Points on a hilly landscape, in no order, each with its height.
A ball rolls from a point to the lowest of its 2 nearest points, and stops where none of them is lower. Distance is the straight distance between rows; heights are no part of it.
z_906: [ 81 157 151 132 106 110 119 127 107  95 137 179 177 138  85 126 127 101
 146 168 125 120 152 142 121  86 136]  (h 7.77)
z_235: [162  90 121 122  98 133 113 119 132 117 161 153 192 173  63 102 168 131
 100 138 103 135 211 151 164 130 126]  (h 7.98)
z_546: [149 179 167 181 104 167 165 152 158 141  77 134 134 157 106 156 145 141
  73 133 114 179 173 103 151 158 135]  (h 7.13)
z_392: [102 126 137 116 149 138 101 121 148 160 133  66 119 140 178  98 140 167
 131 108 137  57 113  89 147  98 120]  (h 6.01)
z_629: [138 109 126 186 119 195 208 116 135 133 114 106 107 141  86  90 133 130
 117 119 133 112 213 111 124 229 117]  (h 5.48)
z_587: [140 167 137 153 122 159 191 139 137  90 112 136 119 133 107  91 159 117
 170 122 119 150 158 114  81 145 182]  (h 7.31)
z_796: [186 124 139  97  95 171 117 107 175 101 160 125 175 176  76  99 133 132
 106 127 130 136 206  82 127 143 115]  (h 8.10)
z_391: [191  96 123 134 136 164 121  97 128  94 143 143 194 187  57 111 127  83
 132 139  98  73 182 142 149  85 111]  (h 8.08)
z_346: [143  82 114 110 128 155 102 150 135 119 174  94 111 151 115 116 152 133
 153 150  51 125 162 148 151 131 134]  (h 2.05)
z_90: [118 156 127 117 122 130 183 162 110  62 128 120 130 126 133 127 137 109
 135 123 180 130 152  94 124 134 170]  (h 7.45)
z_750: [139 160 113 147 141 213 160 117 178 140 121 113 148 129  84 159 145 127
 119 141 133  61 173  92 143 119 148]  (h 5.42)
z_396: [145  92 111 132 150 159 114 118 139 150 131 139 117 182 168  75 117 151
 149 116 101  73 103 127  97  53 170]  (h 3.74)
z_124: [ 91 130 182  95 125 128  94 147 108 164  94 104 155  96 152 102 134 124
 117 115 159 134 104 146  99 125 128]  (h 4.55)
z_192: [163 105 136 133 147 173 139 104 153 106 131  78  98 174  51  78 169 146
 144 114  99  75 198 143 139 137 157]  (h 6.00)
z_784: [119  83 117 138 162 105 104 172 150 117 178 146 110 156 147 142 119  99
 128 110 128 134 101 166 132  89 147]  (h 1.25)
z_684: [136  98  98 146 121 119 122  98 161 141 163 142 112 123 108  97 187 159
 142 139 139 136 182 142 139 155 134]  (h 5.12)
z_656: [151 114 145 140 145 180 117 112 140 117 122  91 129 181 125 110  76  58
 140 130 111  76 189  81 113 121  78]  (h 8.47)
z_963: [162 162 140 109 153 123 143  85 131 111 153 100  64 155 124 152 151 135
 182  85 119 145 102 102 115 118 118]  (h 1.67)
z_202: [ 38 106 160  97 120 111 105 136  74 126  74  96 126 122 150 114 144 118
 109 138 127 112 108 133 141 157 108]  (h 5.06)
z_112: [174  95  71 111 161 157 113  93 154 139  88 152  69 149 102 134 161 111
  86 124 143  71 160 118 107  68 121]  (h 2.76)
z_795: [163  91  71  72 144 150 124  91 102 131 102 156  88 145 142 128 157 160
 130 117 127  78 143 106  92 136 135]  (h 2.17)
z_443: [ 62 107 145  98 117 168  96  95 168 144 113 114 142 126 160 107 156 166
  98 132 116  84 121  89 147 142 125]  (h 6.21)
z_460: [143  97 116 121 117 192 183  99 150 144 146 127  81 103 132 128 127  86
 122 126 154  99 169  98 117 140 126]  (h 4.60)
z_382: [109  97 152 116 101  83 131 122  91 147  80 154 116  97 115 132 116  83
 122 155 147 185 112 200 148 123 146]  (h 4.66)
z_131: [162 130 102 143 154 170 142 140 159 146 103 141 125  92 114 164 142 124
 142 138 111 105 146 120 124  87 156]  (h 5.65)
z_856: [107  96 124  94 148 154  93 177 173 105 126 127  90 164 145 146 140 127
 146 150  79 132 123 144 139  78 159]  (h 1.75)
z_873: [187 147 132  93 100 175 130  84 149 147 149 140 162 157  83 120  89 119
 107 150 110  96 183  63 121 130  61]  (h 8.23)
z_417: [147 138  72 127 126 137 123 177 113  97  85 165 134 149 139 111 137 148
 112 146 121 119 170  95  96 173 137]  (h 2.11)
z_665: [171 145 122 143  93 176 172 113 138  95 144 132 162 156  67  92 121  79
 140 157 146 117 181 157 144 111 145]  (h 8.19)
z_942: [126 125 143 140 142  83 105 155 122 132  88 135  94 146 174 101 136 141
 158 141  75 137 152  98 108 105 131]  (h 4.21)
z_542: [117 165 133 133  86  75 111 153 135 119  90 154 119 160 121 125 168 169
  96 155 132 183 186  98 141 142 146]  (h 7.18)
z_49: [108 105 121  89 116  91 161 115  50 111 142 138 125 147 134 142 126 127
 114 111 140 156 134  98 133 179  96]  (h 3.13)
z_884: [182 157 128 160 128 139 164 177  73 157 121  93  90 106 128  73 117 111
 144 111 116 136 164 163  86 164 119]  (h 4.20)
z_816: [157 104 132 128 131 173 117  81 111 139 119 154 147 170 144  99  88 113
 128 142  86  91 157  59  93 137  78]  (h 8.37)
z_968: [121 142 108 100 151 135 110 122 186 109 140 144  98 122 117 189 144 100
 131  91 157 137  62 146 115  36 179]  (h 2.52)
z_513: [206 139 121 164 138 186 165 109 131 112 137 116 130 146  56 109 141 148
 136 121  96 120 199 138 125 183 119]  (h 5.80)
z_695: [132 106 144 132 140 113 125 114 133 146 104 148 117 190 159 116 160 129
 123 129 103 101 134  82 132  49 138]  (h 3.99)
z_548: [113 144 146 153  87 116 140 130 101  97 160 173 173 163  84  92 164 127
 115 160 117 161 158 184 143 151 141]  (h 7.88)
z_904: [154 175 147 170  99 146 163 142 120 118  73 102 187 158 123 130 123 141
  87 119 143 162 132  80 164 202 109]  (h 6.90)
z_188: [133 114 126 179 128 227 184 109 149 120 123 134 118 134 108  95 110 103
 112 140 129  64 177  93 111 164 141]  (h 5.07)
z_852: [116 148 162 183  95 106 150 166 159 140  87 121 117 174 127 110 146 164
  91 155 109 205 219  95 155 174 104]  (h 7.34)
z_854: [158 100 104 104 157 173  97  82 143 167  84 107  89 159 144  77 128 141
 124 110 149  34 136 124  88  64 124]  (h 3.34)
z_60: [146 131 117 177  84 169 216 129 139 162 100 112 171 152 146  90 116 137
  91 146 105 134 123  98 162 203 117]  (h 6.69)
z_114: [109 158 176 134 113  71 116 130 137 123 145 159 165  88 108 168 106  84
 160 163  95 154 113 145 134  57 107]  (h 7.66)
z_132: [101 111 121 116 112  84 144 114  86  66 145 142 139  86 160 110 134 109
 155 103 191 117 103 128 114 135 165]  (h 7.63)
z_914: [171 112  86 135 161 165 141  97 161 142 160 105  82 113 163 140 102 111
 150  92 181 118 118 122 106 139 119]  (h 4.03)
z_265: [ 91  89 156 102 140 118 160 135  82 121 126 156 138  71 145 174  91  88
 119 105 196 141  35 140 127 123 183]  (h 5.69)
z_841: [161  88 118 134 155  71 108 163 128 157 120 127 120 122 103 157 120 118
 152 128 173 148 129 156 168  40 183]  (h 6.10)
z_902: [144  76  82  95 125 110 151 151 103 144 121 154 107  99 208 173  61 119
 117 144 108 141  57 121 144 128 121]  (h 2.98)
z_758: [108 111 128 140 116 121 107 165 133 149 173 113  70 162 109  95 145 129
 127 154  76 138 195 179 129 158  95]  (h 2.28)
z_935: [103  81 165 117 139  84 146 148  81 132  78 153 144  79 138 165 107 109
 111 130 120 169  47 157 162 150 149]  (h 5.13)
z_790: [104 113 143 163 169  54 140 110 131  88 176 162 164  81 129 213  83 111
 121 100 182 149  51  99 160 101 147]  (h 7.91)
z_527: [ 84  84  78  91 100  83 142 128  78 108 148 153  91 109 194 113  82 144
 123 133 103 159 120 105 134 194  74]  (h 2.93)
z_334: [130  88 119 138 161  95 117 130 145 209 138 118 114 114 139 174 115 160
 126 144 126 137  99 145 153  84 155]  (h 6.28)
z_733: [148 174 127  88 104 114 114  62 121 111 117 119 154 127  81 154 113 109
 177 148 190 162 130 118 132 121 118]  (h 2.75)
z_469: [ 96 131 154 125 103 147 118  94  97 138  80  95 117 110 183  31 140 169
 167 136  88 109 121 136  73 149 111]  (h 7.22)
z_612: [101 154  98 115 144 126  87 167 132 110 144 138 130  91 146 154  96 130
 167 153 123 116 111  99  86 142 107]  (h 6.94)
z_640: [149 149 123 163 107 144 182 109 132 144 129 110 119 149 142 106 135 150
 135 140 125 113 103 103 166 131 141]  (h 6.52)
z_685: [138 151 121 186 130 122 142  96 140 186 151 144 126 144 120 161 120 152
 124 147  91 119  78 148 158 104 142]  (h 6.40)
z_626: [ 80 145 146 116  96 151 149 153  95 129 134 108 111  92 150  79 134 150
 168 144  59 140 146 133  71 188 102]  (h 7.10)
z_997: [118 109 127 133 150  64 120  87 131  62 157 132 137  79 155 148 101  91
 161  98 170 122  65 111 121  92 130]  (h 7.78)
z_308: [137 110  91 188 118 120 155 150 156 139 136 151 135 111 103 138 167 163
 108 136 119 189 176 142 157 181 117]  (h 4.89)
z_717: [112  86  65  77 122  52 145 157  79 112 115 127 111  90 173 168  86 138
 117 149 117 164  71 131 180 185  99]  (h 2.74)
z_559: [130  73  78  58 126 118 100 119 122 118 115 120 110  71 204 148  88 150
 134 115 129 124  23 144 143  97 142]  (h 3.26)
z_286: [180 148 162 110 124 117 120  85 112 101 118  83 125 151 126 146 114  98
 196  99 158 173  86 115 150  92 129]  (h 2.14)
z_501: [139 122 108 112 154  88 151 120 122 124 150 119 100 146 164 182 136 148
  91 105 148 126  60 114 170 134 144]  (h 0.15)
z_773: [ 85 123 145 121 103 151  94 111 150 138 110 172 170 108 205 117 117 155
 103 137 106 113 101 106 101 103 123]  (h 6.42)
z_877: [149 125 169 176 173 215 125 127 163 123 158  83 127 190  55 109  83  93
 129 121 120 101 223 121 132 145  95]  (h 8.60)
z_321: [ 91  85 150 155 168  71 109 182 142 120 182 130 154 108 110 168 126 133
 118 118 105 146  78 185 166 103 156]  (h 1.78)
z_32: [ 91 185 128 115 105 101 135 145 101 111 154 111 104 116 122 132 118 135
 182 162  94 147 132 118 118 157 104]  (h 7.01)
z_938: [106 148 162 148 112  88 117 163 154 109 178 128  84 137 159 103 167 122
 107 122  75 175 155 150 135 120 112]  (h 2.55)
z_381: [142 145 139 154 144  69 106 138  96 129  93 162 131 122 170 116  89 105
 107 114 166 130  79 122 112 101 108]  (h 3.23)
z_577: [148  98 159 145 154 151 171 133 146 122 129  72 137 132  86 118 182 120
 150 107 128  96 223 126 146 100 164]  (h 6.18)
z_2: [152 134  75 162 110 101 169 145 127 152 126 125 111  82 144 121 129 176
 158 121 132 219 144 140 101 209 120]  (h 4.67)
z_872: [124 138 120 100 126 125 126 140  67 168 148  84 133 108  84 136 122 129
 147 112 162 138  94 187 141 174 143]  (h 3.28)
z_610: [ 90 166 125 102 121 146  61  61 143 143 174 145 163 114 115 113 130 133
 136 143 116  75 122 139  87  97  91]  (h 7.46)
z_825: [ 96 127 121 125 116 153  69  89 108 164 127 139 175 125 144  61 131 168
 148 149  96  75 109 155  74 148 113]  (h 7.35)
z_848: [146 153 103 176 137 117 101 182 118 113  86 158 120 141 152 117  97 124
 104 121 148 163 122 140 105 163 124]  (h 2.61)
z_617: [112 136 179 140 135 111 132 132 131 130 111  80 129 133 168 108 155 119
  94 104 147  82 159  74 141 118 106]  (h 5.79)
z_99: [128 159 115  85 141 127  76 175 140 120 131 146 195  81 162 173  83 137
 128 106 127 140  67 111  89 110 133]  (h 6.82)
z_355: [146 159 152 150 131 146 148 151 112 175 145  55 119 114  72 118 126 123
 154 119 142 137 166 180 126 168 116]  (h 3.76)
z_175: [146 149 162 109 124 154 125 141 173 152 133  86  94 132 115 178 109  82
 123 109 110 182  81 164 150 105 118]  (h 1.85)
z_190: [ 73 164 154 101 133 102  90 115 145 160 155 152 153 100 106 156 104 127
 151 148 110 105  84 146  96  36 113]  (h 7.58)
z_338: [172 112 127 120 118 116  86 100 130 116 138 164 182 126  70 159 112  98
 146 138 185 173 165 161 160 120 124]  (h 3.25)
z_433: [ 72 138 143 142 131  76 121 155  85 126 150 111 135 128  92 134 127 137
  98 146 168 134  94 203 166 161 159]  (h 2.77)
z_82: [156 120  87  76 156 168  93  93 180 106 124 146 111 125 124 203 122 111
 166  83 140 135  69 113 110  67 108]  (h 1.81)
z_128: [120 129  94  88 158 137 113  78 127 120 127 124 121 153 135 177 100 104
 124 100 168 109  33 120 139 110 120]  (h 1.02)
z_459: [139 109 140  86 134 115 107 128 112  95 154 127 174 148 108 160 138 115
 123 105 145 146 133 119 157 132 108]  (h 2.57)
z_851: [133 118 113 132 142  88 107 102 137 102 150 129 111  99 133 116 184 121
 143 112 121  97 159 123 125  99 118]  (h 5.31)
z_356: [140 146 131 157 137 130 151 114 133 100 137 126 112 150 120  92 162 117
  95 127 128  86 201  93 145 132  88]  (h 5.52)
z_487: [ 80 151 156 139 126  87  79 134  98 138 106 147 160 118 155  99 110 131
  81 126 189 119  45 165 106 133 114]  (h 3.86)
z_493: [181 164  99 131 128  95 141 168  88 194 125 107  82 110 141 117 126 177
 130  99 117 168 152 137  80 177 114]  (h 4.47)
z_897: [110 155 125 119 115 143 104 159 150 136 101 163 205  51 177 148 123 141
  87 147 145 106  69 126 120 111 134]  (h 6.63)
z_464: [100 149 139 157 145  44  99 164 118 128 154 132 131 100 114 141 133 118
  81 137 143 122  61 220 186  99 122]  (h 2.27)
z_95: [ 54 107 153 135 148  89 119 132 105 103 100 145 160 103 152 160 121 145
 116 134 123 125  83 110 160 143 134]  (h 5.35)
z_564: [131 133 174 121 108  98 132 113  51 116 111 134 164 137  66 151 114  93
 131 132 182 163 144 177 149 122 148]  (h 4.00)
z_219: [121 159 144 116 137 121  98 136 138 131  82 156 122 130 117 177 163 167
 120 119 126 170 122 112 108 150 142]  (h 6.99)
z_631: [140 105  90 102 150 138 104 125 126 157 136 107 103  83 216 123 100 159
 150 111 148 106  85 140  90 126 120]  (h 3.57)
z_144: [123 122  69 120 126 163 117 114 136 111 111 167  84 149 137 116 131 172
 126 137 109 127 115 117  88 190 139]  (h 1.73)
z_927: [118 168 131 135 105 134 143 148 133 119 102 161 167  75 142 154 142 152
 104 125 118 148  95 117 100 179 127]  (h 6.83)
z_373: [172 130 118 141 155 146 115 152 178 148  89 105 151 104  86 164 144  85
 148 124 155 130 124 160 164  44 157]  (h 5.86)
z_812: [ 69 148 170 131  96 102 117 135 164 164 165 131 109 138 136 110 157 144
 117 149 117 137 162 121 124 102 148]  (h 2.94)
z_691: [ 48 167 156 136 101  68 103 191 139 119 145 142 117 139 156  99 125 134
 100 151 137 156  99 152 121 112 169]  (h 3.45)
z_492: [113 185 135 160 115 167 195 132 119 110 132 109  81 128 119  78 155 158
 139 140  77 101 159 123  92 172 127]  (h 7.20)
z_303: [149 133 132  82 121 140 152 114 127 154 171  84  91 113 151 168 132 134
 115  78 126 158  69 118 141 121 113]  (h 1.01)

Where does a ball stop that starts at each point below?
z_904: z_717
z_95: z_144
z_513: z_717
z_750: z_717
z_443: z_784
z_493: z_784
